Points on a hilly landscape, in no order, each with its height.
From any point a ball rolls to the lowest of the 5 points nearest to it. It stops when none of these is lower. Distance is the straight distance between rows; heights are no part of it.
J_203: 138  127  196  105  117  142  127  99  109  151  161  height 679
J_882: 104  143  116  153  139  109  162  176  103  95  70  height 204
J_769: 119  108  160  124  72  110  181  130  130  115  116  height 145
J_456: 135  112  173  135  117  114  143  145  115  116  91  height 363
J_124: 130  117  62  135  118  115  118  130  161  127  145  height 308
J_241: 124  126  85  129  111  109  159  149  145  118  116  height 139
J_285: 115  140  85  144  130  107  162  174  121  107  93  height 170
J_639: 109  126  157  103  134  167  107  77  135  151  194  height 428
J_352: 145  134  157  113  146  147  101  94  124  150  153  height 805
J_581: 135  149  140  119  207  163  58  106  122  145  140  height 784
J_349: 141  129  75  144  157  138  77  116  153  139  144  height 712
J_167: 154  129  190  121  142  128  102  124  104  140  115  height 640
J_293: 126  128  184  102  118  154  126  84  117  151  185  height 687
J_185: 125  110  87  118  87  109  153  128  157  121  145  height 310
J_205: 158  135  150  134  150  119  108  147  121  132  102  height 767
J_600: 121  146  127  122  199  174  61  97  132  145  152  height 793
J_384: 145  122  130  114  103  125  130  105  143  139  150  height 427
J_634: 103  115  139  124  70  109  195  131  135  107  107  height 290
J_211: 122  118  107  115  82  105  177  138  148  121  127  height 98
J_981: 140  128  39  155  159  122  95  172  139  120  129  height 623
J_267: 130  135  158  105  138  155  110  87  128  152  170  height 607
J_331: 119  126  45  140  124  108  134  159  147  117  134  height 313
J_8: 95  150  94  147  118  111  179  166  109  97  86  height 237
J_905: 134  115  89  123  106  122  131  117  160  133  148  height 371
J_39: 152  142  113  148  164  113  114  182  117  111  88  height 312
J_429: 106  124  138  107  127  172  113  72  150  150  197  height 411
J_821: 110  124  140  136  104  108  174  149  119  105  85  height 224
J_998: 151  132  124  127  140  131  101  113  140  141  141  height 783
J_46: 94  167  89  174  157  121  166  187  74  86  63  height 439
J_753: 136  125  85  132  137  140  95  105  154  142  151  height 637
J_566: 89  122  163  101  145  189  118  73  138  147  207  height 568
J_986: 147  127  126  126  129  115  123  138  138  128  120  height 482
J_40: 105  123  124  128  87  104  190  144  129  108  101  height 348
J_853: 157  146  159  126  181  136  71  123  105  143  115  height 33
J_235: 66  134  120  142  78  110  217  130  117  100  88  height 390
J_208: 163  142  110  137  171  120  83  145  127  128  112  height 197
J_423: 120  136  122  119  165  167  85  86  142  149  165  height 860
J_274: 145  146  175  111  177  149  75  112  102  147  131  height 656
J_754: 91  129  95  120  77  104  204  144  135  109  109  height 397
J_942: 134  122  40  158  148  128  91  143  159  133  141  height 533
J_799: 137  108  204  130  110  124  132  135  102  125  96  height 460
J_294: 140  141  155  112  171  153  81  99  118  142  149  height 824
J_437: 95  144  84  133  101  103  185  160  130  106  103  height 305
J_129: 137  114  116  117  83  121  149  114  153  132  151  height 395
J_318: 142  115  174  106  90  137  140  93  130  144  167  height 671
J_834: 144  127  142  114  116  136  120  94  137  145  162  height 515
J_517: 129  127  32  148  143  113  112  163  146  118  134  height 105
J_297: 138  115  139  111  82  116  161  122  142  132  139  height 327
J_472: 140  113  201  114  89  131  142  107  113  140  150  height 662
J_374: 150  142  113  136  176  142  72  117  135  143  137  height 815
J_308: 156  133  196  126  155  133  90  135  90  144  100  height 114
J_591: 138  122  98  124  125  141  106  94  155  144  162  height 596
J_647: 160  139  150  130  165  124  88  139  114  136  103  height 798
J_775: 90  110  162  135  79  108  194  129  123  98  93  height 338
J_625: 136  129  73  136  127  111  131  151  148  122  124  height 234
J_887: 132  135  130  155  154  107  137  181  108  105  72  height 186
J_485: 118  99  65  122  83  119  139  110  173  137  163  height 446
J_18: 121  124  139  109  116  158  119  77  148  149  195  height 172
J_161: 112  108  174  138  101  108  161  141  110  104  80  height 330
J_917: 136  133  200  104  135  148  107  102  99  151  157  height 719
J_770: 147  125  170  149  157  112  107  168  98  113  65  height 289
J_574: 127  148  101  156  158  110  142  194  106  95  74  height 253
J_925: 134  118  112  116  101  138  123  90  156  145  167  height 523
J_757: 109  128  143  107  152  171  100  75  137  151  187  height 581
J_173: 148  126  216  125  135  136  95  125  85  146  110  height 513
J_958: 162  137  172  122  157  130  94  128  106  143  114  height 769
J_838: 84  143  106  140  98  107  192  147  112  98  84  height 261
J_872: 149  121  168  137  132  112  127  146  112  122  90  height 468
J_101: 110  157  58  153  147  111  155  190  104  100  94  height 235
J_113: 154  139  92  144  165  127  86  136  137  137  128  height 720
J_178: 135  120  120  125  101  108  157  144  138  119  114  height 221
J_435: 92  131  134  151  115  110  176  156  107  96  73  height 122
J_447: 136  114  224  116  93  136  133  108  97  146  141  height 648
J_242: 96  128  156  103  186  190  86  87  131  142  179  height 705
J_795: 119  122  122  116  124  160  109  77  152  150  182  height 405
J_29: 118  134  153  105  163  172  90  85  130  147  170  height 736
J_964: 110  118  73  123  87  105  176  143  153  115  131  height 252
J_64: 126  104  196  133  89  120  150  129  112  120  101  height 376
J_414: 133  113  158  122  96  113  157  134  126  123  111  height 263
J_372: 144  117  213  130  116  126  117  127  96  137  104  height 547
J_226: 153  131  94  135  146  116  107  144  142  128  127  height 469
J_43: 139  122  65  140  136  117  110  141  150  128  138  height 339
J_69: 144  127  95  129  125  118  120  131  150  126  134  height 326
J_163: 132  131  117  136  129  106  152  161  122  109  93  height 81
J_467: 117  106  38  141  110  114  129  138  165  127  153  height 352
J_764: 132  135  139  111  143  155  98  87  136  147  166  height 733
J_866: 102  154  88  154  143  112  167  182  98  94  77  height 257

Two balls start at each pair of points below. Name the first point that both come to, or write never.
J_318, J_29 | never
J_161, J_8 | J_163
J_226, J_872 | never
J_43, J_925 | J_625
J_600, J_917 | J_18
J_591, J_349 | J_625
J_235, J_866 | never

For each start below, name every point that the ball comes to, in order.
J_46 | J_882, J_435
J_129 | J_185, J_211
J_294 | J_274, J_853
J_485 | J_124, J_625, J_241, J_211
